Each row is a point on a tangle of strands that fork, close into loops and nearly touch. The rows are in no order.
(in the rows, 128 means zero)
Points whose rows are less than 122 apart are linked; no others are. Some points are linked to none.
z455: [118 126 145 94 169 112 190 150 126 196 75 139 96 91 169 137 185 124 144 142 165 117 141 216 136 142 164 172 172 142 176 158 113 138 203 119]
z820: [140 108 122 153 125 161 115 110 114 122 136 109 128 123 115 170 98 153 182 130 111 52 133 126 122 101 150 103 106 160 92 126 79 125 146 133]
z731: [135 117 101 161 106 130 183 128 145 121 101 135 93 126 130 174 142 155 138 160 112 143 104 92 118 92 141 154 124 104 172 100 188 153 77 146]
z188: [185 157 149 160 81 143 64 108 170 98 148 137 107 136 83 150 124 163 133 155 128 56 146 116 124 140 106 98 140 150 146 132 129 190 135 163]
z980: [43 132 206 118 117 178 158 76 43 89 164 182 117 154 127 124 73 108 144 115 118 73 110 78 143 98 117 118 112 107 92 166 81 81 138 130]
z438: [190 161 120 147 77 140 84 100 184 71 133 138 91 141 79 147 148 174 117 154 124 79 143 92 139 129 106 117 134 136 156 121 139 192 125 163]
z243: [129 100 102 28 68 116 101 98 78 163 146 122 147 186 80 154 176 125 148 82 113 73 155 151 101 129 134 107 165 161 95 128 96 115 120 104]
z45: [136 78 98 151 103 78 124 129 162 81 120 157 84 137 119 127 129 185 117 162 119 161 131 112 172 80 148 159 68 112 101 102 139 137 57 117]
z956: [176 174 63 101 61 94 114 127 113 120 115 94 115 149 124 149 187 79 98 95 87 144 125 82 78 140 135 136 141 146 167 154 213 139 84 122]
z783: [85 84 113 174 147 116 140 119 176 107 130 89 91 118 142 71 80 107 120 154 139 211 93 114 127 156 79 145 92 43 119 98 85 157 84 132]
z390: [195 147 59 148 114 102 114 126 167 97 114 158 78 141 115 145 135 190 99 147 123 124 125 95 152 120 123 137 103 123 163 95 153 191 104 143]
z106: [102 125 180 182 134 141 63 101 152 115 153 93 149 104 127 89 46 64 97 154 111 139 100 105 123 116 67 86 141 108 103 146 75 149 137 134]
z291: [176 156 75 105 66 106 102 146 94 162 145 73 123 150 140 160 190 95 127 73 96 107 136 97 88 134 110 153 122 126 164 141 190 124 106 129]
z246: [132 170 164 95 176 104 183 172 110 169 99 158 152 55 189 157 156 112 91 139 191 170 154 196 149 179 156 138 145 147 137 185 121 169 180 127]
z137: [101 107 139 176 166 165 109 130 137 97 138 80 167 124 112 119 82 112 146 113 128 120 97 95 106 122 90 95 111 131 112 115 109 88 141 158]
z558: [132 135 129 137 124 82 114 119 137 85 126 115 148 136 92 143 128 130 81 168 134 149 132 84 165 74 125 114 150 106 129 119 155 161 55 141]
z725: [127 115 153 81 142 131 186 136 139 185 83 133 101 86 167 124 189 96 155 144 136 135 132 220 125 169 165 177 192 136 193 151 128 130 190 133]
z73: [128 110 131 104 126 189 175 95 106 123 80 116 144 101 153 145 124 123 147 172 81 94 133 197 135 149 205 98 155 161 118 122 80 119 165 98]
z200: [59 87 118 149 185 147 167 152 93 120 76 65 182 133 149 134 92 122 168 106 125 132 102 84 101 120 102 121 109 114 86 91 126 76 112 130]
z24: [144 203 47 94 149 103 150 135 106 172 106 160 93 163 154 151 155 143 58 146 170 157 133 93 97 115 123 167 122 101 215 145 195 185 111 126]
z962: [167 113 132 76 116 98 120 120 175 194 126 141 145 87 162 80 179 71 152 112 140 154 130 193 124 224 118 139 177 105 167 107 145 91 177 122]
z569: [82 116 176 172 160 136 154 137 154 159 155 128 90 90 159 95 111 108 91 182 181 153 100 128 139 108 62 124 120 52 192 138 141 159 119 155]
z458: [122 164 116 149 164 96 177 163 147 147 150 160 82 144 126 115 144 167 65 172 194 191 116 116 142 86 120 174 100 82 166 119 212 122 82 95]
z279: [140 134 169 87 129 177 167 110 146 125 106 121 129 51 182 135 178 72 187 126 82 163 121 200 107 210 167 153 168 155 155 143 139 84 175 139]
z144: [181 137 68 124 65 121 79 128 124 119 117 99 96 154 103 183 170 145 150 78 83 85 132 88 83 135 113 134 105 159 130 139 135 136 130 144]
z236: [167 136 152 112 143 174 171 133 113 122 92 141 156 34 197 181 126 118 92 161 86 156 115 167 160 175 205 126 130 141 126 143 85 162 149 99]
z876: [161 98 134 168 109 122 88 113 171 110 145 152 99 101 134 121 87 167 112 178 131 86 119 118 170 117 104 111 95 102 147 99 105 196 114 168]
z591: [145 159 98 137 104 128 128 121 151 78 96 119 137 177 80 147 157 110 110 117 111 171 118 84 89 127 133 103 165 163 137 133 209 127 90 135]
z371: [172 154 89 100 86 116 105 154 98 171 171 71 146 157 137 150 197 91 135 76 120 102 145 123 98 139 103 156 133 117 168 128 182 109 122 129]
z835: [77 119 167 110 110 150 130 74 101 87 108 180 125 154 95 176 104 148 153 128 115 111 120 48 117 81 129 100 144 149 116 161 119 120 83 160]
z300: [168 109 121 157 133 90 95 129 157 89 171 165 94 110 118 103 110 186 92 171 149 103 138 110 186 110 96 138 69 91 123 96 120 182 90 164]
z502: [93 142 191 185 139 152 63 92 134 113 164 104 144 112 136 89 40 53 109 130 95 145 109 106 117 122 77 92 135 117 70 161 66 131 168 116]
z544: [43 87 130 156 182 151 146 130 78 126 99 65 165 127 162 125 70 92 151 113 113 131 101 78 105 111 84 111 115 106 73 115 93 88 124 116]
z139: [32 135 164 123 77 106 107 125 160 102 124 173 95 185 87 46 99 147 110 88 151 194 161 102 188 76 127 161 135 161 46 150 158 69 112 113]
z638: [133 125 141 104 141 169 173 144 130 149 116 100 163 102 138 112 156 102 151 144 117 113 143 213 141 161 173 137 179 137 164 107 116 118 165 126]
z157: [145 130 150 81 128 122 89 97 119 155 178 125 208 150 94 99 142 85 127 98 150 119 151 179 99 178 153 69 187 172 74 128 99 115 141 105]
z776: [155 101 106 169 112 72 96 138 174 65 155 167 68 126 108 108 141 201 116 152 124 150 147 108 187 89 137 160 54 126 88 115 156 127 75 127]
z362: [139 133 173 181 133 143 103 142 108 148 162 94 172 100 133 156 85 98 145 147 120 81 142 136 121 106 127 96 150 140 133 143 132 143 126 134]
z224: [95 120 111 150 99 68 104 143 133 111 111 174 95 144 98 112 135 162 118 130 109 163 169 91 183 33 165 137 112 170 54 146 184 103 82 85]
z545: [113 123 163 99 177 154 91 110 93 121 153 158 203 148 114 77 68 103 106 89 131 128 116 159 112 150 136 60 143 169 72 141 56 97 179 103]
z658: [155 126 120 153 158 136 175 158 131 174 116 159 104 59 170 148 120 180 139 135 151 114 138 203 160 157 163 157 118 156 140 143 72 147 203 118]
z543: [125 167 111 101 149 94 132 165 94 225 126 128 108 156 167 147 187 116 138 103 180 90 161 167 80 119 100 186 126 110 187 168 163 121 196 130]
z235: [163 119 131 147 120 152 86 114 116 124 146 130 141 120 97 155 91 162 171 123 118 55 145 142 114 123 156 85 116 177 81 144 63 137 166 118]
z66: [80 115 162 159 165 169 100 106 115 96 142 104 170 136 108 105 65 104 134 112 125 114 102 96 106 117 80 87 116 139 86 136 80 86 161 150]
z318: [102 164 178 162 192 133 175 175 112 195 138 140 127 75 179 140 141 134 126 146 194 124 149 186 145 114 122 131 133 140 152 181 141 126 198 124]
z694: [134 136 79 133 197 126 140 190 129 189 99 81 144 135 163 145 140 133 184 61 151 168 86 89 78 136 107 127 104 97 177 102 185 119 116 139]
z567: [128 187 108 115 145 121 131 157 102 223 127 122 111 156 166 157 182 111 130 100 176 101 141 135 65 125 91 173 129 101 206 166 184 136 164 147]
z309: [110 118 136 183 125 145 182 136 191 101 110 121 114 136 109 116 127 154 133 158 132 200 84 102 106 125 111 160 109 92 169 86 189 100 96 143]
z386: [114 80 131 149 136 46 86 125 126 95 169 123 86 111 136 114 112 150 131 152 123 141 166 113 171 97 130 176 61 83 74 136 111 162 41 139]
z827: [182 151 159 174 85 151 55 110 165 107 159 135 113 120 85 156 99 160 153 150 125 50 145 126 112 144 119 87 138 162 124 146 109 166 156 149]
z656: [185 148 35 148 80 116 154 134 150 116 88 145 47 139 125 157 157 173 123 121 81 152 99 82 99 138 145 173 108 146 180 119 177 155 125 126]
z60: [72 98 163 104 122 77 86 71 108 93 152 153 124 124 110 100 108 117 108 155 115 136 152 76 165 72 130 134 118 78 60 158 52 186 70 131]
z283: [134 127 103 76 98 136 117 116 83 134 144 82 152 176 95 176 182 123 162 74 119 78 157 125 96 113 136 120 148 160 99 131 127 109 116 128]
z537: [92 113 171 178 128 149 132 130 159 122 170 95 112 86 146 85 84 78 97 179 138 147 107 123 149 123 65 126 116 51 160 122 112 164 104 151]
z333: [115 115 132 168 180 177 141 151 142 104 137 70 176 121 119 105 107 123 161 109 137 117 109 131 119 130 102 108 105 128 125 95 114 83 151 155]
z934: [112 127 152 125 142 179 147 120 86 119 145 98 185 132 110 134 120 107 144 146 121 76 147 165 137 104 159 97 144 156 101 123 95 101 155 113]
z486: [190 145 50 140 73 128 110 122 149 94 100 119 65 144 103 166 170 167 134 103 73 119 113 79 90 148 118 154 109 157 158 125 155 150 127 139]
z447: [134 194 79 106 130 121 130 135 96 200 108 145 90 162 171 163 166 124 94 125 158 124 128 95 64 120 98 167 118 100 223 162 193 171 132 145]
z690: [125 108 125 91 122 177 145 76 103 119 74 138 131 120 123 148 113 142 142 154 83 76 130 192 120 154 205 80 140 171 94 124 54 121 175 91]
z140: [121 74 110 152 103 93 164 135 156 102 119 146 83 138 128 132 135 172 114 179 118 164 118 119 163 77 156 175 85 99 125 93 160 138 49 118]
z355: [108 132 103 166 105 100 128 161 185 92 101 125 113 174 86 65 97 150 92 144 134 211 116 118 160 89 122 140 108 146 89 87 199 89 113 85]
z518: [163 123 70 78 110 116 96 137 148 168 151 70 170 172 120 88 204 98 147 65 133 126 132 150 115 176 96 131 139 120 131 65 143 88 154 126]
z718: [84 99 124 164 143 113 122 107 175 73 155 88 107 127 120 63 90 91 108 161 137 198 116 121 144 149 72 143 102 53 102 106 83 162 77 138]
z172: [158 170 73 128 119 65 110 145 120 101 95 158 125 145 83 127 151 141 93 122 109 152 158 80 162 61 177 104 155 180 94 156 186 151 81 89]
z2: [182 108 54 87 73 116 116 175 98 159 130 100 96 149 132 146 198 163 143 77 91 82 130 133 103 140 106 190 89 120 165 107 115 104 155 121]
z80: [176 70 90 73 61 98 108 144 125 192 100 124 123 122 141 127 185 125 141 121 89 86 143 188 114 179 135 159 143 113 159 97 103 99 153 100]
z996: [107 128 116 160 99 108 144 135 178 77 96 135 118 171 74 92 121 146 85 157 128 199 121 113 161 91 134 135 136 147 102 97 200 94 96 103]
z263: [57 95 139 86 195 152 121 119 48 138 106 143 183 158 148 95 55 106 109 79 122 100 91 124 119 125 120 80 137 146 73 117 60 91 158 102]
z498: [169 175 104 150 146 109 119 150 160 116 131 112 143 148 105 130 126 127 80 134 152 166 115 91 125 131 95 112 151 100 191 108 194 152 82 147]
z652: [86 65 133 143 91 139 133 67 146 61 82 179 81 150 112 156 125 173 155 163 106 120 107 69 124 94 149 118 90 134 90 129 115 113 79 142]
z773: [155 99 84 122 118 165 156 140 122 143 110 100 121 129 116 155 136 164 184 133 102 57 141 179 136 132 163 146 126 146 129 94 64 125 170 123]
z490: [169 168 105 111 113 119 111 163 113 191 174 88 150 153 139 121 185 93 145 71 151 109 143 144 96 160 89 157 133 105 183 124 181 104 153 138]
z913: [181 146 152 146 99 144 48 117 141 118 163 142 129 127 76 147 104 160 167 118 124 53 156 134 98 145 143 87 129 182 92 159 74 148 167 129]
z573: [51 141 198 123 123 166 134 71 97 66 146 199 123 172 109 105 62 129 132 96 127 127 89 39 131 152 97 130 133 118 119 161 101 72 109 164]
z634: [166 138 143 108 123 116 98 129 112 157 180 91 206 131 110 117 141 81 128 106 144 98 168 188 108 168 155 87 178 166 90 133 118 124 131 105]
z470: [189 159 52 113 118 60 83 133 130 102 93 150 112 143 100 143 155 157 82 109 112 133 151 68 144 91 158 107 139 163 114 140 157 192 82 113]
z943: [189 140 62 130 83 129 110 163 120 151 136 117 71 140 131 160 180 170 145 75 103 83 124 113 79 153 94 191 85 128 188 131 131 116 166 144]
z399: [81 95 173 125 108 103 85 70 122 102 149 125 114 114 130 97 90 87 109 177 108 115 132 95 160 75 124 121 123 81 80 153 57 201 82 128]
z709: [113 129 188 197 132 151 96 128 149 117 169 87 143 88 136 107 68 71 110 162 121 127 115 121 130 112 76 104 135 95 145 132 115 142 126 144]
z976: [41 125 181 122 106 135 125 67 142 59 112 195 113 175 94 109 81 132 113 121 141 176 100 53 135 144 110 132 149 129 112 153 118 87 92 155]
z35: [157 80 90 57 70 110 84 108 104 164 125 110 132 162 103 149 177 138 150 94 102 70 153 175 102 146 146 116 147 152 101 111 82 112 142 96]
z670: [121 75 121 164 102 121 176 119 156 112 119 143 89 120 144 156 126 164 138 183 113 143 102 105 137 86 139 157 96 89 160 96 155 153 62 147]
z889: [88 124 162 170 170 136 173 135 158 168 138 132 92 102 148 122 134 129 106 179 185 134 94 119 115 96 78 129 120 64 207 135 171 151 121 162]
z249: [144 107 101 94 185 125 126 164 161 189 109 101 164 105 162 75 144 105 176 92 151 150 112 201 133 188 138 110 147 124 154 89 109 123 177 123]
z668: [78 128 150 155 118 62 96 121 163 76 162 105 103 162 91 76 111 126 112 140 143 216 162 114 164 98 116 167 101 115 63 132 150 95 72 110]
z564: [144 97 105 87 189 118 123 154 158 189 87 120 165 80 193 90 135 88 177 103 129 178 107 193 135 205 150 94 155 135 149 102 119 134 165 104]
z957: [114 130 140 84 99 156 110 89 98 100 103 198 119 163 98 182 104 181 176 84 102 101 120 43 107 101 135 86 136 175 114 164 109 137 100 165]
z754: [132 112 79 132 190 138 141 183 131 158 97 73 162 140 148 137 144 136 185 67 132 159 92 95 79 141 103 120 101 113 146 79 169 102 122 141]
z222: [96 114 139 165 140 71 110 121 167 69 168 97 116 140 95 75 101 117 98 155 151 209 140 112 162 121 93 156 105 78 86 114 116 131 64 125]
z899: [71 123 184 109 126 169 148 87 40 108 144 174 132 139 120 132 71 133 150 124 105 61 119 108 149 79 145 90 106 135 75 159 54 96 167 102]
z751: [129 149 169 96 121 198 160 78 118 93 100 110 148 71 183 144 165 72 170 131 69 149 135 191 96 210 188 112 160 164 111 148 130 73 169 126]
z10: [159 153 107 143 132 110 113 127 170 80 107 114 152 164 79 127 135 121 87 118 131 180 110 85 117 126 119 90 150 143 151 114 194 138 86 145]
z593: [177 90 73 77 77 100 115 174 101 190 126 119 112 145 142 131 206 142 141 95 102 75 133 156 114 142 113 185 110 110 175 98 117 98 162 100]
z969: [183 130 133 86 95 77 119 136 128 195 160 111 178 109 143 109 168 69 121 123 146 120 180 194 131 206 139 126 189 114 126 112 132 113 133 100]
z994: [168 136 92 126 120 79 91 122 128 109 109 136 135 140 100 164 132 154 90 142 122 120 128 73 150 85 137 98 145 132 133 130 143 200 65 138]
z818: [115 175 173 133 192 109 183 177 102 183 117 156 147 59 187 153 140 129 102 149 201 161 162 190 144 151 143 135 131 155 130 193 129 148 189 115]
z181: [113 135 129 77 126 161 128 109 87 108 157 107 176 186 76 148 165 117 150 74 140 93 146 124 98 122 132 101 156 173 96 129 131 99 124 147]
z12: [193 162 94 156 102 122 108 117 166 102 137 160 85 137 110 146 138 188 103 156 140 103 130 103 148 134 98 133 114 117 179 100 152 201 124 173]
z521: [40 140 201 132 132 177 140 71 72 69 155 182 119 158 116 100 64 107 133 91 129 102 94 65 130 134 88 131 112 108 96 162 79 74 136 148]
z721: [135 125 157 88 134 163 170 130 152 160 100 119 120 84 164 105 173 82 169 140 108 149 124 220 124 192 164 152 194 138 184 132 133 105 180 135]
z257: [144 122 107 137 160 91 130 136 142 172 143 179 89 115 151 120 89 186 85 176 182 113 138 129 157 100 78 123 72 77 159 100 131 206 118 172]
z584: [161 130 79 96 75 137 91 110 122 102 117 120 100 166 79 185 170 167 163 66 85 87 129 85 80 126 119 121 117 180 107 146 117 127 138 136]
z561: [191 142 106 168 108 124 78 150 133 172 137 124 110 127 146 170 101 158 154 120 119 69 145 134 101 145 114 122 126 142 161 123 128 176 141 162]
z983: [50 90 130 113 201 157 131 139 63 131 96 79 196 137 159 108 72 88 123 101 118 110 105 122 120 114 114 92 133 128 73 117 83 88 142 97]
z454: [136 149 122 172 121 147 190 141 168 115 116 118 112 139 113 152 152 137 124 154 137 180 95 95 105 111 127 157 126 106 194 100 207 123 98 145]
z990: [138 118 95 131 189 157 144 172 143 140 116 73 166 143 127 109 137 137 182 74 140 127 107 138 110 144 111 133 113 124 141 72 128 96 156 152]
z36: [109 158 165 163 181 155 175 177 127 186 157 112 135 91 149 128 142 125 149 122 181 108 133 179 141 111 118 140 142 127 178 147 141 117 189 140]
z684: [159 169 167 91 162 121 176 181 119 156 132 142 183 44 191 140 145 96 75 127 170 173 151 181 151 204 163 124 152 138 137 159 118 167 148 122]
z331: [103 147 150 49 117 163 134 106 64 111 160 157 155 186 83 165 135 142 171 60 130 82 144 99 104 114 132 94 156 179 102 148 120 110 107 151]
z342: [130 125 136 121 147 181 166 138 121 129 133 86 184 116 124 120 141 105 156 142 125 98 147 193 144 138 162 118 160 148 136 102 108 112 160 117]
z549: [129 126 153 103 120 189 163 77 109 112 81 118 154 88 166 139 140 83 147 164 65 120 135 199 112 183 204 96 172 161 127 136 109 104 164 112]
z893: [69 64 119 178 139 129 159 123 176 115 99 100 94 119 154 91 84 119 147 153 124 214 82 100 105 155 81 154 86 52 126 93 112 123 88 137]
z967: [74 110 143 155 85 71 93 138 138 108 130 141 83 148 115 101 129 147 128 139 109 172 173 112 173 41 154 161 97 144 50 155 181 97 68 101]
z445: [76 119 160 86 137 179 160 93 43 114 130 167 145 155 107 136 87 145 144 122 120 59 125 136 142 94 166 81 123 152 83 143 57 104 159 103]
z973: [128 157 127 171 124 85 130 185 162 119 172 127 87 143 112 85 113 147 96 152 145 205 137 121 169 77 121 170 92 109 118 114 227 88 74 86]
z703: [53 128 163 121 167 168 133 91 65 92 146 171 124 159 129 90 48 118 121 65 136 100 74 80 130 148 99 131 105 105 82 135 55 71 171 131]
z419: [155 107 147 190 109 133 72 117 157 128 139 137 109 89 144 145 66 146 131 169 116 71 114 115 138 114 118 98 105 130 135 121 99 184 128 153]
z961: [95 149 170 174 177 155 177 154 139 185 141 117 106 99 156 140 141 126 144 144 189 109 113 137 112 90 93 142 127 98 195 150 165 133 161 159]
z22: [176 77 85 79 74 110 107 129 121 174 106 111 134 126 129 140 169 128 154 129 90 76 155 197 114 177 154 142 152 128 134 103 84 109 153 103]
z214: [174 135 134 110 119 113 129 145 123 173 163 92 190 110 134 116 153 82 131 118 142 104 171 210 129 184 157 116 179 141 123 123 119 126 134 109]
z93: [157 131 148 127 156 157 184 151 119 141 99 168 146 29 203 179 126 141 92 156 128 164 119 171 176 167 192 149 119 143 129 149 73 169 166 97]
z607: [77 86 147 126 92 143 141 64 127 76 88 173 104 153 107 178 114 163 152 146 110 114 110 50 116 87 140 111 116 142 95 146 122 117 82 146]
z648: [115 154 129 162 147 79 154 176 148 127 174 146 82 137 118 98 122 153 85 163 170 208 132 123 162 86 113 181 91 82 143 116 212 103 69 94]
z408: [148 132 138 141 164 147 187 160 124 154 112 172 122 35 198 163 119 166 107 152 146 149 132 185 176 155 180 152 106 153 122 148 71 156 185 101]
z974: [97 127 186 138 132 146 90 95 115 100 143 125 172 148 82 144 94 101 124 132 124 118 114 75 99 98 101 84 158 146 124 149 123 129 105 168]
z843: [89 100 193 160 98 134 83 78 117 117 149 123 120 91 149 124 64 66 112 178 88 100 120 109 137 78 117 101 126 102 86 162 75 178 121 113]
z61: [149 198 71 106 162 102 156 147 108 164 125 159 109 152 143 149 136 153 60 151 175 151 136 97 125 107 116 150 126 91 205 130 198 180 89 130]
z274: [89 85 141 184 131 138 169 131 195 98 116 114 105 134 123 99 110 144 129 162 131 211 75 107 110 139 94 161 95 68 150 83 156 97 95 144]
z616: [56 112 169 125 99 128 140 75 146 57 100 173 121 171 79 127 109 134 101 153 137 173 115 67 138 104 131 125 153 137 102 144 143 92 76 142]
z621: [59 113 143 100 193 164 126 102 61 112 118 156 150 163 132 84 44 117 100 74 127 100 83 113 136 130 111 95 119 129 72 121 48 76 188 107]
z357: [154 144 154 141 190 149 144 185 147 145 144 125 181 68 154 95 117 109 125 122 156 166 127 201 157 181 142 116 144 146 146 129 111 121 180 108]
z52: [101 129 179 139 169 170 93 111 95 109 165 127 190 143 102 98 67 95 122 98 129 113 110 127 108 118 110 72 129 161 77 147 72 85 177 119]
z364: [129 124 154 72 146 147 91 97 108 143 172 147 207 167 96 83 115 103 127 83 144 119 130 173 101 171 143 58 166 178 77 123 83 104 159 117]
z743: [148 118 85 63 82 129 105 120 135 139 147 78 165 175 102 90 216 94 127 75 125 117 136 148 110 164 96 138 149 125 123 71 151 78 149 122]
z128: [167 194 99 133 163 101 134 159 138 132 144 132 132 145 119 127 123 139 58 151 171 162 130 97 141 113 103 129 140 85 197 112 197 158 78 134]
z304: [113 90 162 182 109 130 87 103 124 131 140 117 126 87 147 144 69 109 131 183 101 81 115 106 139 85 121 95 117 107 119 137 98 176 111 137]
z345: [122 144 119 120 175 90 173 159 110 213 77 138 93 114 174 142 173 148 141 127 187 97 157 203 120 120 136 174 132 140 153 161 110 130 218 126]
z317: [131 95 84 103 190 139 125 176 139 174 107 77 177 134 153 96 144 118 183 78 138 130 114 167 117 160 126 109 129 128 146 69 114 118 155 129]
z849: [177 125 141 82 93 88 123 128 154 196 137 132 158 90 155 97 182 63 130 122 140 137 154 198 129 227 123 138 186 102 155 109 144 98 143 110]
z376: [168 144 159 95 128 182 165 115 117 112 85 133 160 35 209 189 144 97 111 149 78 154 113 159 134 201 203 121 142 144 123 153 100 158 144 116]
z637: [162 163 165 140 167 144 161 176 120 145 147 127 189 50 171 135 122 98 87 139 144 159 150 186 167 184 164 113 149 148 121 148 113 141 154 107]
z41: [125 145 110 98 163 80 143 164 98 225 86 142 97 146 172 140 188 130 141 119 181 79 168 188 93 117 114 183 123 119 162 168 127 116 213 121]
z149: [62 147 225 122 110 147 99 63 88 105 162 172 145 149 121 97 60 77 125 135 99 123 114 63 123 93 95 102 153 101 106 182 66 142 125 148]
z40: [166 137 65 152 99 127 175 134 145 134 90 145 68 137 134 174 153 173 127 141 100 148 100 87 103 120 153 176 117 124 188 108 187 160 102 130]
z183: [110 119 147 148 135 86 110 113 157 73 152 102 142 137 87 105 110 111 85 175 145 172 126 88 160 105 95 126 139 87 118 113 130 147 64 140]
z191: [197 167 34 125 117 82 122 144 127 127 107 156 84 138 134 149 132 171 82 136 125 138 129 92 144 118 134 149 118 120 178 112 167 193 97 129]
z297: [166 118 107 151 135 166 166 151 143 155 133 130 112 90 138 135 123 174 165 136 128 77 140 198 149 150 163 149 114 148 141 105 66 126 195 122]
z946: [147 145 134 124 195 143 151 184 152 171 131 121 162 83 152 87 135 115 146 108 177 154 127 210 149 180 137 120 149 136 165 125 117 125 196 123]
z372: [131 151 99 138 121 63 117 147 129 96 113 160 125 142 77 125 143 150 96 135 116 167 159 86 168 47 167 119 152 163 80 146 191 128 77 88]
z870: [109 142 134 58 107 158 124 102 68 113 132 176 130 177 103 186 118 166 179 60 110 88 140 69 104 109 135 97 149 179 109 165 113 123 95 158]
z301: [130 105 100 125 125 167 152 126 104 122 122 84 131 143 117 174 139 153 189 122 110 58 143 141 124 99 152 129 119 151 108 104 97 120 139 131]
z261: [181 125 111 158 127 80 100 136 163 77 174 170 82 119 111 108 131 198 96 157 148 119 148 104 184 108 104 155 54 106 116 102 153 162 83 152]
z555: [121 157 119 181 105 92 115 184 176 112 149 116 87 154 101 64 103 136 106 141 130 198 131 120 171 58 123 155 89 134 95 116 228 77 99 84]
z801: [54 121 168 148 102 74 86 123 144 92 163 115 81 161 113 88 124 121 129 130 121 202 178 122 166 76 140 175 105 128 44 160 170 97 62 115]
z989: [115 53 128 153 97 130 118 80 167 61 106 153 85 129 123 131 118 161 140 180 100 115 106 92 137 102 133 129 70 104 104 115 94 150 78 152]
z247: [108 112 135 90 135 171 144 85 76 114 103 160 134 142 106 140 89 160 145 143 101 57 133 167 131 124 188 72 124 169 80 131 37 117 184 90]
z439: [163 164 81 116 80 126 123 123 128 95 111 100 126 170 89 157 182 92 109 89 96 159 122 85 73 137 133 120 149 160 142 149 218 121 98 140]
z998: [166 152 100 106 141 119 103 167 145 181 167 83 163 151 132 96 176 102 157 68 156 122 140 179 116 176 102 143 138 115 162 93 147 101 164 129]
z554: [87 115 137 141 98 103 143 108 157 66 105 150 124 167 75 118 131 142 88 171 127 184 129 97 155 86 138 129 145 135 93 119 178 103 70 112]
z161: [166 152 168 77 114 172 157 109 113 121 106 113 149 23 209 181 168 82 145 122 71 150 124 148 113 220 187 127 131 144 122 162 120 139 138 132]

How many points has the smallest loop of links through each point below? Write none if it is on no loop.
z990 | none
z172 | 11
z261 | none

A piece is two or more points that can be reached from each other along the links. Count, over all rows, the pieces, the separate loops (a circle has one, a figure eight two, a Y none), the forks (points with three links) and the tips (points with one).
pieces | 5
loops | 1
forks | 6
tips | 14

A fork is a point with three links, a tip a point with one. Leave the first point through the second and follow the links. Name the first fork or tip that comes.
z24; z447 | z721
z372; z172 | z222
z537; z709 | z502
z263; z983 | z200
z776; z261 | z60
z283; z181 | z989
z773; z297 | z161

Name the points in between on the shortest way along the links from the first point to the second, in order.
z827; z390 | z188, z438, z12
z304; z140 | z419, z876, z300, z261, z776, z45
z372; z222 | z224, z967, z801, z668
z573; z355 | z976, z616, z554, z996
z371; z498 | z291, z956, z439, z591, z10
z870; z652 | z957, z835, z607
